Points, in no order, along strands that fork and pass close to each other.
In the rows, 128 means zero.
Points whose rows are less than 218 apart are linked; no others are. Some points are linked to none.
K919: [145  60 181 142 119  37 130 138 156 176 147 129 114 146 120 174  57 190
 187 167 109 134 157  97 112 124 160 141 136 101 150 182 136 157 138 138
 129 137 197 123 160 124 163 133 126 136 131 119 146  79  88 131 129 121
 106 117 126  79 129]
K199: [123 129 173  90 107 139 161 153 145  70  60 121 133 119 127 174 132 158
 114 150 151  99 131 153 170 107 139  95 111 146 130 147 108 117 118 107
 156 131 212  81 204 171 145 200  88 151  65 143 106 126 136 106 101 163
 116 153 140  85 103]
K321: [128 149 119 149 167 116 106 102 124 106 161  50 122 105 138 173 154 119
 116 102 124 104 118 101 123 130  93 135 145 105 114 161 111 107 105 121
 164 162  98 113  86 156 152 121  93 137  79 150 175 135  66 151 117  88
 196 136 180 193  82]
K41: [158 130 125 150 100 123 155 148  99 169 152 158 131 126 107 143 168 138
 155 127  88  77 148 187 171 130 154 120 126 120 177 157 126 148 175 124
 107 107 200  96 203 126 116 141 143 142 143 107  95 139 149 166 121  69
 134 130 125 137 122]
K803: [ 97 167 132 140 145 100 105 111 158 140 125  79 129 135 140 135 109 111
 112 128 131 149 135 133  96 113  86 115 140  74 143 148 127 105  87 114
 177 146  96  96  96 161 140 159 125 127 128 186 141  95 113 132 103 140
 106 112 102 114 129]
K793: [101  69 155 101 154  40 152 142 110 159  96 108 160 155  79  95 121 156
 100 105 136 148 120  84 134  95 140 113 130 146 155 102 136 131 159  95
  95 121 149 128 146 136 183 103 144  88 150 157 160 152 125 117 126 152
 143 125 182 127 151]
K472: [123 113 115 153 108 103 111 126 101 128 117 167 157 116  95 119  90  94
 130 106 101 124 110 187  62 157 154 155 114 135 115 126 150 143 156 117
  92 128 158 170 134  72  97 146 185 107 183 129  74 133 158 133 157 125
 101  96  91 127 175]
K554: [112  98  97 141 129 124 123 152 120 128 192 130 144 141 139 134 145  98
 125  65 110  62 120 147 145  96  96 171 104 112 143 127 110 139 178 115
 137 148  99 100 131 100 127 172 135 143  97 144 110  85 112 125 167  84
 205 134 108 181 111]
K172: [155  79 116 179  96  86 127 139 115 112 124 141 164 159  92 111  99 132
 121  86 122 134 115 131 105 139 149 123  93 185 104  97 139 125 202 137
  48 124 123 179 124  96 106 152 136 106 146 138  78 135 115 154 120 111
 135 119 106 167 160]
K598: [110 104 184 101 133  89 142 146 159 140  84  95  83 162 103 146 145 127
 109 154 145 184 165 143 172  63 154 104 126 116 166 134 138 138 147 124
 146  63 176 105 138 157 169 112  90 111 110 138 175  75 115 110 127 147
  87 111 127  56 152]
K697: [114 160 113 157 119 123  91  84 116  26 123 101 147  99 108 109 101 135
 108 140 128 138 104 110  78  99 152 166  97 167  62 127 127 110  88 139
 108  92  83 142  44 104 133  81 117  99 161 164 114 104 123  81 126 170
 110 156 130 136 182]
K205: [126 151 114  88 103 187 138 139  76 189 119 200 104  98 127 105 147 110
 115 126  91 115 153 193 124 189  94 124 139 106 185 109 146 141  98 124
 142 116 115 128 123 130  58  76 162 127 196 115  88 183 179 137 136  70
 120 108 100 139  98]
K801: [180 142 110 129  90 132 106 108 150  66 140  89 113 111 164 174  61 197
 147 168 102 189 132 117 145 169 115 155 105 162 150 126 124 124 110 120
  80 123 100 128 137  95 107 138 101 138 146 121 110 103  96  96 132 147
  94  98 158 144 157]
K65: [187 148  50 143 125  99 126  95 103 115 128 141 114 131 141 148 184  96
 102 109  86 127 100 146 171 125 170 165 100 142 116 153 146 142 166 120
  75 106 170 123 174 112 101 146 163 128 124 135 161  99 165 106 117  87
 118  99 203 110 129]
K229: [122 170 115 154 145 120 101  98 111 123 190 100 124  94 138 181 100 133
 190 142 114  83 143  78  94 114 141 175 113  99 141 189  92 163 127 148
 171 136 118 114 167  96 159 112 135 152 126 131 137 139 116 113 117 113
 148 170 162 145 117]
K445: [162 149 103  96  83 175 110 136 156 144 102 145 117 105 150 114 146 121
 125 118 164 132 116 138 115 181 101  84 153 118 106  88 130  98 104 145
 148 170 102 153 125 140  71 183 128 141 111  88  76 168 116 174  84 115
 121 143  82 147  82]
K846: [108 140  90  83 139 147 135 120 145 208 107 151 108 186 158 100 117 135
 135 146 112 198 107 119 143 177  84 147 189  95 178 114 148 135  96 110
 150 133 119 119 131 131  90 122 146 131 146 115 151 123 187  82 133 148
  92  73 100  63 146]
K468: [164 171 131 154  91 142 153 114 160 164 166 120 117  86 142 130 121 196
 197 180 103 118 159 109 156 131 146 137 124 148 171 154 111 135 111 158
 117 134 107  92 216 110 130 165 110 145 142 114  67 125 147 125  92 136
 123 126  88  98 129]
K428: [120 143 136 113 147 152 150 131 150  72  92  98 149 165 119 130 154 144
  76 113 134 141 102 124 141  62 162  90 138 160  48 128 120  88 121 129
 135 137 128 108 112 155 128 156  96 124  58 180 150 134 123 137 101 150
 110 166 131 125  97]
K285: [132 171 117 139 145 137 147  72 121 161 104 136 104 117 113  61 164  91
 108 151 165 171 136 106 137 150 107  89 131  97 151 112 154 100  91 120
 118 118  97 125 107 161 108  89 118  99 184 141 123 175 175 135  99 144
 133  97  91  95 140]
K972: [115 142 201 107 146 142 142 157 139  70  96  94 129 133 109 183 125 157
 104 131 151 130 143 136 150  71 160  76 133 144  98 168 106 109 134 122
 173 122 193  98 126 162 158 138  78 138  54 144 155 126 105 150 115 150
  94 178 158 105 100]
K76: [ 85 166 117 154  84 168 142 149 137 119  93 166 124 111  65  91 141  96
 111  85 138 129 121 151  96 130 145 125 140 143 120  87 153  87 147 123
 126 158  90 177  85  95  95 173 157  70 131 116  50 155 178 125 101 138
 137 141  37 109 146]
K12: [130 133 131  97  94 171 103 152 112 200 102 169 116 105 115  89 137 107
 111 102 140 145 131 172 107 191  99  88 138  96 146  82 137 115 106 119
 143 126 134 159 105 140  70 107 155 125 180  89  80 182 138 200 105  84
 116 133  60 134 103]
K848: [167 118  95 148 122  97 105 103 102 129 114 132 157 131 181  60 144 141
  98 127 134 107  96  76 107 147  99 151 121 173  52  73 134 110 117 155
  70 141  94 149 116 174 101 107 145 136 147 151 101 137 123 133 112 133
 135 136 153 189 129]
K579: [106 130 124 185 118 158 148 120 135  50 120 144 127 132 106  80 122  66
 117 107 206 131 124 142 150  98 124 140  57 190  96  86 141 120 155 168
  95  99  67 158  60 134  93  98 103 105 133 132 127  91 111 135 139 161
 145 135  56 164 159]
K596: [107  65 143 114 144  94 159 150  85 123 149 156 145 172  83 109 129 160
 100 123 116 127 151 106 157  57 181 133 130 176 132 106 135 155 187 113
  89  97 154 127 156 105 176  78 135 105 121 122 157 167 132  96 127 130
 138 145 188 103 142]
K252: [134 147  70 107 113 185 148 131 126 104 112 191 151 118 159 124 176  77
 124 125 106  66  94 189 142 146 119 149 132 109 130 143 115 131 133 122
 149 151 165 114 173 135  67 208 162 156  96 137  84 122 148 123 124  94
 123 133 125 141  74]
K66: [146 143  61 116 121 107  93  86 119 137  76  96 142 132 178  58 107 131
 107 136 158 178  79  56 124 175  49 120 105 134 116  72 135 123  85 135
  93 128  95 127 123 142  92 119 129 131 172 153 143 137 144 102 124 182
 124 122 154 167 161]
K859: [ 87 109 159 123 127 153 142 160 142  94 187 121 102 156 106 193 101 175
 140 129  88 169 142 108 116  68 159 138 166 142 125 146 107 133 128 130
 125 146  79 139 106  56 170 128 108 137  99  98 159 125 125  81 153 168
 139 154 121 110 140]
K56: [132 131 118 109 155  73 142 129  85 193 117 114 192 127 105  91 154 121
 118  66 113  98 120  92 140 129 110 115 112 136 151 130 122 135 175 111
 109 141 144 108 178 138 155 133 163  96 137 171 145 181 135 155 130 121
 183 145 195 171 132]
K406: [169 145 102 163 159  98 117  77  74  83 150 152 154 159 145 160  98  82
 127 132 109 122 135 106  94 123 144 149  86 130  82 196 134 161 183 168
  90 120 123 163 141  76 120 103 134 126 134 173 173 162 121 101 134 122
 135 132 217 146 136]
K580: [144 157 140 178  91  97 103 115 189  78 124  42 119  84  89 190 129 123
 140  97 112 112  98 133  94 143 161 120 120 127 122 135 110  92 126 122
 132 132 124 120 119 125 123 211 112 102 132 118  90  86 122 136  93 100
 140 126  74 151 153]
K644: [149 133 147 115 154 126 128 113 115 230 116 149 143 200 145  65 173 145
 138 136 112  99 165 117 162 116 111 110 208 102 141 156 129 130 160 116
 128 124 161 110 127 203 137 137 137 117 121 151 159 142 110 162 142  64
  95 104 138 110 114]
K877: [138 127 114 148 161 143 119 126 124 120 179  61 124 116 117 146 141 112
 125 107 139 156 138 113 155 131  95 131 113 132 163 115 107 130 141 110
 121 114  90 126  94 120 151  76  90 121 135 106 178 121  76 176 162  92
 172 115 175 202 132]
K144: [136 143 151 106 111 116 137 115 128  48  89 109 136  88 130 176 128 138
 110 136 127  90 104 148 120 136 135 130 107 146 105 141 123 108 109 117
 109 153 143 112 176 139 130 183 125 125 110 146  89 155 164  76 120 162
 150 130 157 118 133]
K520: [138  71 171  86 140 111 108 121 130 160 116 113 134 135 136 120  88 116
 139 129 177 165 112  77  92 186  94  83 109 120 113  85 149 150 113 149
 104 114 112 157 119 140 119  69 107 123 183  96 136 175 116 151 155 162
 150 129 112 148 159]
K724: [ 98 117 122 117 126 174 113 161 137 155 159 158 126  67 164 100  81 143
 138 157 137 130 153 162 109 163  90 159 102 128 161  92 104 142 104 113
 156 132 101 146 111 112 131 113 151 150 153 110  85  80 110 148 175 125
 105 130  93 138 135]
K555: [139  96 180 137 126  94 121 135 126 127 167  96 127  75 107 160 141 204
 171 125 117  73 123  87 111 144 172 132 163 160 133 160 122 117 123 136
 103 174 133 117 143 138 176 128 118 127 131  72  83 150 127 141 110  98
 179 145 134 149 107]
K857: [108 151  62 166 128 161 149 104 141 108  81 152 102 135 102  46 170  82
  96 155 167 176 102 130 150 104 123 136 116 144 130  73 142 100 105 106
 114 102 129 136  77 183 110  87 121  81 164 137 120  80 170 132 105 123
 108 116  87 126 132]
K59: [109  96 145 103 141 130 128 167 115 145 155  97 113 135  95 143 145 214
 136 115  99 151 136  79 151  58 201 125 181 179 137 121 104 145 159 118
 148 123 159 121 156  82 179  97 102 135  85  78 150 137 125 113 138 146
 109 160 158 119 116]
K907: [133 210  94 153 148 186 123  79 103 113 175 127 102  50 123 134 173  80
 125 133 120 105 141 161 110 145 153 158 121 111 131 149 141 128  98 111
 149 127 100 131 109  90 129  82 141 113 162 118 118 150 174 101 134 126
 129  89 146 116 133]
K449: [171  87 125 121 113  71 141 112 113 158 130 124 124 145 153  95 170 170
 116 121 129 124 105  89 167 168 111 143 151 171 114  71 138 124 134 127
  55 114 137 110 146 192 114  87 139 136 161 112 124 125 141 131 125 111
 141 103 161 159 138]
K336: [155 105  66 112 132 111 109 131  96 115 144 138 145 139 111 138 160 122
 105 120  88 105  72 145 139 115 208 161 142 181  64 145 120 164 159 128
 104 111 208 139 171 104 112 128 146 137  99 101 167 139 154 110 137 101
  99 146 183 126 125]
K304: [113 114 130 148 142 119 128  98 113 120 137 136 133 176 141  99  79  85
 116 148 171 178 139  88  96 113  89 102 125 113 109 119 138 140 127 173
 110 124  55 157  85 103 112  99 102 136 167 147 169 143 111 115 145 180
 122 137  88 157 156]
K885: [101 104 191  87 133 110 103 156 157 176 136 157 130  94 133 152 100 103
 178 145 145  89 135 125  63 156 153  95 142  70 117 161 125 169  98 171
 209 126 169 149 161 129 135 118 154 165 129  97 141 165 109 156 116 150
 114 178 109  87  96]
K608: [174  97 133 170 112  52 108 113 121 125 170 113 131 111 110 174  89 202
 159 141  75 125 127 104 122 133 203 163 152 160 140 177 127 130 152 125
  73 150 166 136 159 108 143 148 148 129 154 111 117 112 103 140 107  85
 106 113 162 126 132]
K567: [155 102 127 106 109 128 145 151  94 147 107 176 125 163 124 166 139  70
 125 139 119  93 161 183 171 139 125 116 101  97 165 137 126 170 189 107
 126  82 227 108 206 138 110 126 145 154 128 108 152 135 134 138 154  86
 114 119 165 121 139]
K816: [128 150 111 146 158 139 105 117  96  79 120 101 155 140 125 122  62 106
 108 135 148 213 137 109 103 145  81 104 111 121 164 131 116 112 135 105
  99 140  72 161  73  66 119 104 105 118 173 160 156 157 113 125 151 172
 111  98 150 172 170]
K789: [153 172 102 165 162 112 128  95  79 140 153 163 171 163 157 134 152  54
 131  95 124  56 145  99 121  86 126 136  62 124  87 183 124 160 181 170
 136 117 123 118 176 116 130 127 128 129 106 184 167 152 135 127 123 110
 184 153 178 150 121]
K603: [144 156 150 149 168 110 138 112  45 159 139 182 169 148 155 102 149  91
 120  91 112  63 178 136 129 127  87 121  93 115 160 155 150 133 176 134
 114 134 128 109 149 144 144 104 151 113 158 185 129 176 139 154 141  95
 189 111 182 166 123]
K364: [113 138  91 148 136 133  92 114  98  82 120  88 144  75 135 142 159  88
 114  51 136  67  97 154 117 142  91 180  86 120 134 107 127 101 142  93
 128 151  84 126 106  84 139 160 163 121 132 145  75 101 136  99 167 119
 192 104 152 179 141]
K505: [173 131 161 161  80 143 171 134 107 152 156 174 123 127 128 142 124 179
 175 181 120  93 183 143 168 127 145 104 113 158 160 163 131 143 162 166
  87 114 148  96 216 129 121 146 105 153 147 101  77 159 145 157 111 109
 135 146 103 118 124]
K630: [ 92 165  87 147 174 126  95 106  87  93 144  84 152 138 163  98 125 103
  81 102 114 131 107 110 123  82  72 163 131 126 104 130 117 108  79 123
 135 157  62 122  75 132 158 121 119 135 106 191 190 123  84 120 145 134
 175 138 166 193  98]
K845: [ 95 128  74 154 183 145 137 118  87  89 147 145 149 202 146  71 143  65
  69 110 117 138 101 139 150  71  99 142 138 142  83 120 125 128 117 124
 113 125  77 137  64 124 137 105 116 130  94 160 214 133 124 108 159 130
 168 135 152 162 114]
K563: [110  99 137 175 150 111 150 115 131  59 145 133 141 211 134 117 133 126
 104 129 119 113 120 123 146  36 165 143 126 168  48 131 123 110 143 155
  87 120  93 138  71 156 142 113 110 128  81 175 168  97  96 116 121 126
 150 143 128 127 107]
K901: [135 135 153  99 146 116  88 146 161 181 138  76  98  92 167 114 171 181
 142 116 133 123 140 123 155 160 114 111 193  94 159 107 124 108  81 117
 188 163 131 104 104 188 158 108 124 141  92  86 120 119 111 153 104 102
 130 115 124 109  78]
K148: [170 116  71 155  92  97 150  91 103 108  81 163 138  99 102  75 171  94
 109 124 128  99  71 139 131 137 146 138  44 189  62 104 170 145 142 169
  45  71 144 146 157 113  97 123 161 100 157 134  79 114 174 103 138 145
 168 125 132 136 154]
K777: [119 105 145  79 130 165 154 132 118 200 124 176 134 153 148  88 110 104
 141 171 160 165 158 135 172 130  96 115  84 130 165 100 128 180 134 153
 138  61 144 117 190 154 113  74 101 131 170 115 160 119 130 150 167 122
 102 131 106 123 134]
K676: [114  95 115 123 133 147 112 159  96 110 133 154 152 116 161 112  69 158
 108 137 127 156 129 165 130 159  82 177 109 152 157  88 116 134 140  77
  98 141 137 152 106 113 127 118 152 139 151 122 105  92  97 153 189 116
  95 108 162 179 138]
K241: [112 211 131 153 153 155  81  85 102  77 159  99 131  29 117 165 128 115
 152 124 124  75 135 140  79 124 155 187  95 112 121 177 111 128  92 127
 177 121  99 134 102  87 161  92 143 125 152 158 103 138 131 107 122 130
 131 150 163 125 144]
K462: [135 131 155 142 122 164 168 118 161  96 127 128  89 171 109 156 136 112
 118 152 159 184 159 151 162 109 126 107 132 121 138 130 130 113 149 130
 107 104 107 128  98 146 123 124  85 121 115 116 152 100 112 142 132 135
  96  99 110 103 143]
K246: [ 90 141 126 126 169 147 124 140 105 106 149 178 163 123  99  81 158  70
  99  95 152  86 117 174  93 103 170 124 108 153  62 139 151 143 129 140
 143 135 126 155  79 130 124  90 149 100  97 140 140 177 160 158 132 110
 133 149 120 117 110]
K814: [107 150 158 168 125  82 119 132 186 138 156  61 127  89 107 156 103 158
 142 121 104 134 143 125  80  95 149 124 120  99 137 167 108 105 103 114
 188 132 134  91 103 143 161 152 127 119 132 168 113  49 100 152  93 112
 100 139  79 109 120]
K571: [118  88 110 150 131  92  84 132  97  69 122 108 162 104 116 142  79 154
 112 120 126 136  97 141 107 119 136 190  77 175 118 113 126 132 132 103
  79 112 147 165  92 107 162 103 152 113 153 144 126  67  71 151 169 113
 117 120 191 174 160]
K734: [ 91 135 128 123 122 146 138 149 159 117 176 113 125 122 106 177 115 155
 147 112  88 117 120 121 111  77 159 149 156 131 139 155  92 124 136 116
 154 161  87 108 166  44 137 205 125 135  95 115 108 136 161  76 126 153
 149 147  94 103 136]
K659: [158 156 145 143 159 133 127 130 122 135 140  90 154  86 105 103 178 187
 139 130 123  81 131 103 138  88 194 103 150 169  93 150 113 100 121 142
 127 160 140 113 162 156 163 117 111 126  98 136  95 179 120 192  73 102
 144 173 141 147  81]
K360: [148 140  71 125  81 170 131 130 130 130  95 169 127 137 109  87 179  72
  96  86 150 108  93 140 107 150 120 102 131 152  64  83 153  99 138 152
 119 156  99 155 104 131  60 172 131 107 101 106  76 168 163 141  93 101
 164 155  68 154 100]
K464: [ 94 125 133  84 141 119 145 144 149 215  53 101  98 192 129  83 165 156
 121 109 133 212 104  92 194 129 110 108 196  92 185  89 146 106 122 101
 157 101 156 129 113 164 141 113 113 109 122 113 151 108 165 112 129 144
  91  94  97  82 140]
K99: [ 96 108 142 147 115 104 101 170 162 171  97  86 110 188 153 125  69 189
 134 104 128 183 136 104 131 140  57 108 164  80 172  95 142  87 111  94
 136 171 116 111  76 157 150 177 117 134 117 147 109  75 117 144 110 151
 120 106  93 111 137]
K440: [113  79 164 166 145  78 148 111 120 114 181 158 136 180 126 108 154 139
 135 120 115  81 139  98 103  81 173 143 164 150  77 121 154 116 153 158
  92 145  92 134  85 169 150  90 138 107 127 138 118 126 133 113 110 107
 161 120 108 132 115]
K692: [135  59 182  64 125 105 107 168 135 191 125 127 140 126 141 140  98 167
 159 104 151 125 115  86  88 173 110  75 159 112 108 105 155 155 117 162
 153 148 142 145 133 143 137 110 121 144 128  78 126 167 104 173 140 133
 145 154 113 142 104]
K961: [124 123 151  97 148 154 114 132 107  75 142 143 116 107 155 182 131  51
 116 135 155  68 137 179 105 174 105 122 130  91  99 138 138 133 120 124
 161 157 121 143 112 129 114 120 146 158 119 105 143 186 129 101 161 123
 150 132 169 151 104]
K11: [143 112 152 153 155  99 118 128 119 154 172  87 121  77 124 159 142 119
 164 107 129  95 146 123 145 158 112 143  98  99 181 134 113 144 152 103
 130 123 163 105 138 143 161  85 142 130 153 105 135  98  92 178 163  68
 170  98 183 174 114]
K31: [122 172 150 105 131 191 136 133 156 134 156 115  73  53 102 169 174  96
 162 157 141 115 155 158 118 160 157 123 142 107 140 134 118 129  82 119
 178 117 113 130 129 102 130  76 127 136 146  69 126 165 167 103 129 142
 133 114 113  91 148]
K480: [153 124  65 133 127 120 132  96 128  58 114 103  93 127 134 154 174  88
  70 135 116 148 102 142 182  84 146 161  69 152 100 125 139 135 139 127
  87  73 139 106 138 130 117 118 118 119 105 138 180  82 145  69 129 116
 146 117 198 117 133]
K94: [ 95 110 185  75 136 188 161 206 178 187  97 188 102 113 152 142  65 150
 151 139 147 178 142 149 108 174 117 104 119  98 154 110 132 131 105 144
 186 112 135 174 124  91 130 120 127 154 135 105 124 130 144 142 137 201
 112 107  60  54 152]
K994: [133 132 129  88  79 191 149 151 105 113 116 218 118 102 135 141 170 107
 131 141  97  54 129 211 136 174 124 122 155 125 150 128 142 127 111 130
 147 147 145 118 151 141  75 162 160 148 136  89  69 176 169 108 120  84
 142 138 105 132  68]
K211: [116 189  96 132 157 137 101  71 141 192 104  97 134 125 143  61 125  68
 107 133 179 180 126  96 128 129  83  83 126  77 164 120 134 100  78 124
 181 127  67 119 107 149 121 137 103 103 162 175 171 154 136 136 101 155
 121 115  81 114 136]
K838: [113 156 123 135 118 174 183 141 130 141 124 194 121 149 130 131 107 112
 130 152  98 144 169 192 141 168  89 146 147  94 195 151 120 118 159  87
 130 144 130 143 131  98  91 169 150 136 134 147  75 126 148 126 143 104
  83  77 108 100 132]
K627: [129 123  71 136 112 159 170 113 154  49  97 137 103 144  94 114 163 101
  86 164 141 188 117 153 184  61 160 142  88 180 116  97 137 129 129 126
  91  66 130 128  95 137 111  99 107  91 115 125 160  74 133  98 120 131
 111 125 134 104 128]
K184: [ 80 102 143 134 157  98  98 115 114 128 156 144 107 127 109 107 147  78
  94 117 154 116 120 131  63 115 148 138 160 106  85 111 159 119 107 131
 141 150  95 157  43 152 155  68 147  94 147 106 151 139 149 119 134 130
 151 126 102 119 129]
K759: [117  90 178  91 120 113 116 172 145 204 147 194 138 137 156 115 122 115
 165 137 124  46 162 139 112 139 109  97 155  54 165 153 127 170 122 145
 202 142 162  94 163 146 134 155 156 172 115 117 119 138 117 132 120 114
 130 160  95  88  91]
K829: [142 119 192 134 130 130 150 127 175  98 134 122 106 125 123 191 139  84
 150 115 173  63 139 136 122 132 135  79 146  78 113 179 123 108 143 166
 165 163 105 120 120 150 121 208  93 160  78 109 128 144 112 145 107 131
 153 150  85 114  99]
K459: [150 167  81 124 127 121 117 103 113 151 109 148 147  89 186  99 172  89
 124 108 120  83 105 161 122 172  82 149 110  82 138 119 134 125 118 127
 136 143 143 119 174 152  90 175 180 152 148 163  89 105 130 152 122 110
 124 110 142 158  99]
K413: [134 132  97  98 103 128 115 129 125 100  68  74 138  85  97 130 149 149
  97  80 150 119  77 116 120 169  87 128 112 153 127  78 127  93 107  86
  95 157 101 115 128 113 125 165 143 109 126 129  68 153 156 110 129 152
 157 122 154 157 162]
K910: [116 106 142  62 133 121 153 160 127 196  88 142 121 190 150  97 159 182
 128 124 116 142 129 119 190 115 122 121 207 118 150 112 143 140 142 116
 156 128 190 117 158 161 143 147 120 139  68 121 134 118 137 110 148 135
  80 127 133  93 109]
K272: [158  72 128 130  63  96 149 115 142  67  74 124 125 117  84 137 113 122
 103 134 155 135  98 120 126 136 152 130  65 192  90  68 144 128 151 152
  40  85 122 154 151 105 111 150 119  94 154 107  93 118 121  95 135 159
 151 129 119 140 189]
K865: [118 153 126  84 159 126  98 112 118 194 150 140 134 144 181  69 166 146
 114 132 130 104 155 115 153 117  98 127 198 107 128 122 137 111  97 124
 180 175  83 104 113 182 155 124 145 129  92 139 154 165 116 125 107  99
 134 134 149 117  77]
K649: [146 143 133 158 158 143 134 145 126 127 160 123 159 126  91 118 195  98
 144  92 143  71 121 139 129  98 190  99 112 168  76 155 120 138 158 158
 128 127 137 134 134 140 126 110 107 120  83 122 122 171 134 196 100  78
 158 157 117 147  99]
K750: [118 188 104 174 130 180 128  78 105  10 116 137 135  78 120 100 116  90
 108 131 155 132 140 142 127 110 131 169  73 174  95 142 136 115 130 147
 120 116  59 143  72  78 102 105 122 102 140 162 112 114 138  67 146 187
 125 115  99 135 159]
K916: [125 121 107 116 139 106 108 141 115 132 131 144 155 137 114 168 130  76
 140 136  99  91 114 155 106 121 181 128 141  96 120 168  96 179 159 117
 171 118 239 126 202 107 126 147 169 159 102 106 173 142 128 132 136 119
  79 153 168 113 128]
K257: [116 160 177  81  96 164 125 129 194  94  88 108  78  37 120 171 150 114
 146 149 176 112 114 160 104 160 150 120 121 115 108 114 137 113  44 144
 184 110 122 134 112 157 118 122 118 123 135  81 108 118 137 106 114 172
 121 143  74  85 138]
K964: [138 143 143 181 119 138 140 130 179  88 149 102 132  99  95 152 165  91
 144  82 146  68 114 160 136 125 172 104 108 132 111 139 112 101 161 145
 140 141 110 129 124 142 118 203 105 113  89 115  90 109 123 166 106  91
 173 137  59 143 109]
K915: [119 160  94 156  89 165 172 128 129 141  98 181 119 108  65 121 128 100
 136 137  94 167 122 184 103 165 143 148 132 137 162 118 141 122 149 103
  97 120 145 167 133  71  66 148 167  92 182 116  61 140 175 131 135 116
 104  98  66 107 157]
K381: [127 137 142 125  97 116 165 111 139 120 140 166 120 146 141 120  94 188
 148 193 110 142 164 104 145  74 150 164 112 167 133 129 132 143 122 151
 102 119 101 104 202 108 141 145 127 126 133 164  99 125 156  57  99 186
 101 118 123  71 149]
K878: [140 153  74 101 120 117 161  81 137 154 113 153 113 165 140  95 148 148
 125 178  99 174 110 104 145 111 128 159 160 131 125 129 147 149 101 135
 113 123 122  91 171 130 104 134 147 120 135 146 139 129 188  59 107 160
  82  96 144  73 135]
K457: [120 114 123  97 122  87 126 156 157 145 137  91 131 121  84 184 129 130
 147 101 101 104  98 127  98 123 164 137 161 101 153 153 104 149 141 101
 153 144 171 113 199  53 127 200 149 143 116 101 135 148 158  96 118 151
 123 128 135 105 145]
K985: [139  94 154 149 126 145 125 179 151 164 168 163 127 111 172 143  92 148
 181 159  93  85 162 153 125 201 110 115 150  71 194 164  99 159 128 104
 175 153 176  91 146 116 137 144 151 191 119  87 117 116 116 138 147  94
  98 126 133 103  89]
K701: [161  96 113 102  96 125 112 140 159 114 118  88 102 134 138 150 101 224
 126 143 106 219 119 117 170 143 156 133 160 174 137  88 130 129 106 105
 102 110 171 135 135 120 126 120  99 138 122  88 145  80  96 125 122 140
  60 109 146 122 148]
K328: [124 150 146 186 109 142  84 107 145  48 142  96 116 120 133 129  96 162
 133 140 122 152 128 108  86 116 159 139 142 158  67 105 126  92  93 142
 112 137  98 159  38 161 137 102 106 108 146 130 119  94  93 134 102 138
 106 154  98 156 146]
K102: [142 114 134  94 120 132 126 144 136 179 122  79 102 101 131 104 187 179
 132  97 145 155 118 115 185 193 103 124 174 139 172  63 130 118 116  96
 116 126 149 110 131 177 124  83 122 130 134  68 105 127 136 168 134  91
 136 103 131 150 124]
K835: [ 99 110 167 139 117 132 145 180 155 137 113 108 133 195 141 133  64 224
 128 123 106 187 147 104 140  64  95  96 152 125 134 124 139  98 110 117
 135 152 103 113  72 126 186 170 104 149  84 172 136  69  93 135 133 175
  98 146  96 108 109]
K553: [ 81 101 152 107 144 159  94 195 158 193 143 146 109  95 152 125  64 148
 141 129 132 172 141 135  81 165 100 110 137  89 163 100 109 130  95 113
 186 148 108 177  69  98 149 108 151 154 151  94 128 100 100 168 152 153
 115 131  69  99 133]
K566: [142 106 157 134 137 171 148 168 140 144 133 139 143 181 165 121  73 209
 141 155 129 187 164 103 152 102 104  91 159 135 116 129 122 123 127 134
 117 150 113 137  89 125 154 139  89 157  79 124 153 115  62 190 159 138
  78 158 132 141  90]
K611: [114 123 110 115 107 147  74 130 150 105 118  85 110 137 146 112 104 184
 132 156 127 207 104  95 109 129 135 131 150 140  94  73 122 113  55 115
 114 108 129 146  65 155 131  68 100 128 167 101 148  86 108 127 119 174
  71 143 117 139 166]
K290: [122 101 118 115 129  73 117 124  95 140 151  98 144 140 124 177  61 172
 184 150 116 109 118  37  95 143 128 152 122 116 134 208 103 152 136 153
 138 158 175 132 166 123 147 126 142 146  89 139 189 128  67 128 135 106
 159 171 203 174  99]
K881: [142 137 138 140 153 141 151  76 130 130 137 121 121 210 139 124 117 101
 118 168 160 173 168  95 162  94  91  83 138 108 133 162 127 142 144 159
 103  88  66 120 104 127 144 112  76 129 131 154 219 162 102 104 136 150
 124 103 164 108 151]
K329: [ 98  93 154  88 136 116 133 137 170 182 113 126 107 143 149 125 100 110
 149 177 162 169 138 137 155 110 114 133 100  93 145 115 125 177 105 155
 168  72 156 124 173 162 143 100 108 137 137 123 171  58 106 130 161 163
  94 128  83  83 145]
K91: [115 105 195 124 135 187 171 195 170 158 126 174  88 139 138 175 102 121
 165 155 117 136 179 183 138 192 112  93 155  70 188 151 111 129 145  97
 176 123 158 135 125 100 130 137 134 174 113  92 124 130 139 133 154 131
  99  88 110  62 131]
K526: [130 111 115 123 149  71 118 114  90 141 141 138 165 170 146 167 126  87
 139 125 112  58 114  60 110  94 123 157 101 106  92 201 101 148 162 155
 146 144 163 120 171 165 144 130 145 137  76 175 202 120  87 112 137 114
 205 176 202 172 108]
K957: [161 170 117 119 132 121 118  98 136  84  89  75 129 148 141 159  65 118
 110 153 133 221 131 122 127 165  74 102  90 111 167 149 139 114 110 108
 110 110 105 115 118  89  97 134  96 124 165 171 147 141 131  93 119 174
 101  70 159 116 174]

Follow the links from the first point to the second, and from the first to the third. Name the last point that the two ways share.
K596, K901, K835 => K916
K91, K563, K878 => K627
K985, K464, K56 => K916
K328, K381, K985 => K304
K659, K701, K468 => K627
K777, K611, K916 => K462
K321, K285, K554 => K563

A fork is a point with three links. Follow the links from the first point to the second and name the forks in between, in order.
K608, K571 => K649, K964, K803, K627, K462, K304, K91
K910, K526 => K916, K789
K803, K406 => K627, K916, K789
K449, K816 => K916, K627, K462, K304
K734, K285 => K916, K627
K246, K697 => K649, K964, K803, K627, K462, K304
K31, K859 => K789
K701, K596 => K304, K462, K627, K916
K462, K205 => K304, K91, K915
K793, K464 => K916

A fork is a point with three links, a tip a point with one. Leave the first point through the second and follow the links. Name the first fork or tip that comes.
K66, K848 => K916
K916, K567 => K66
K579, K750 => K304
K816, K957 => K579
K459, K252 => K915
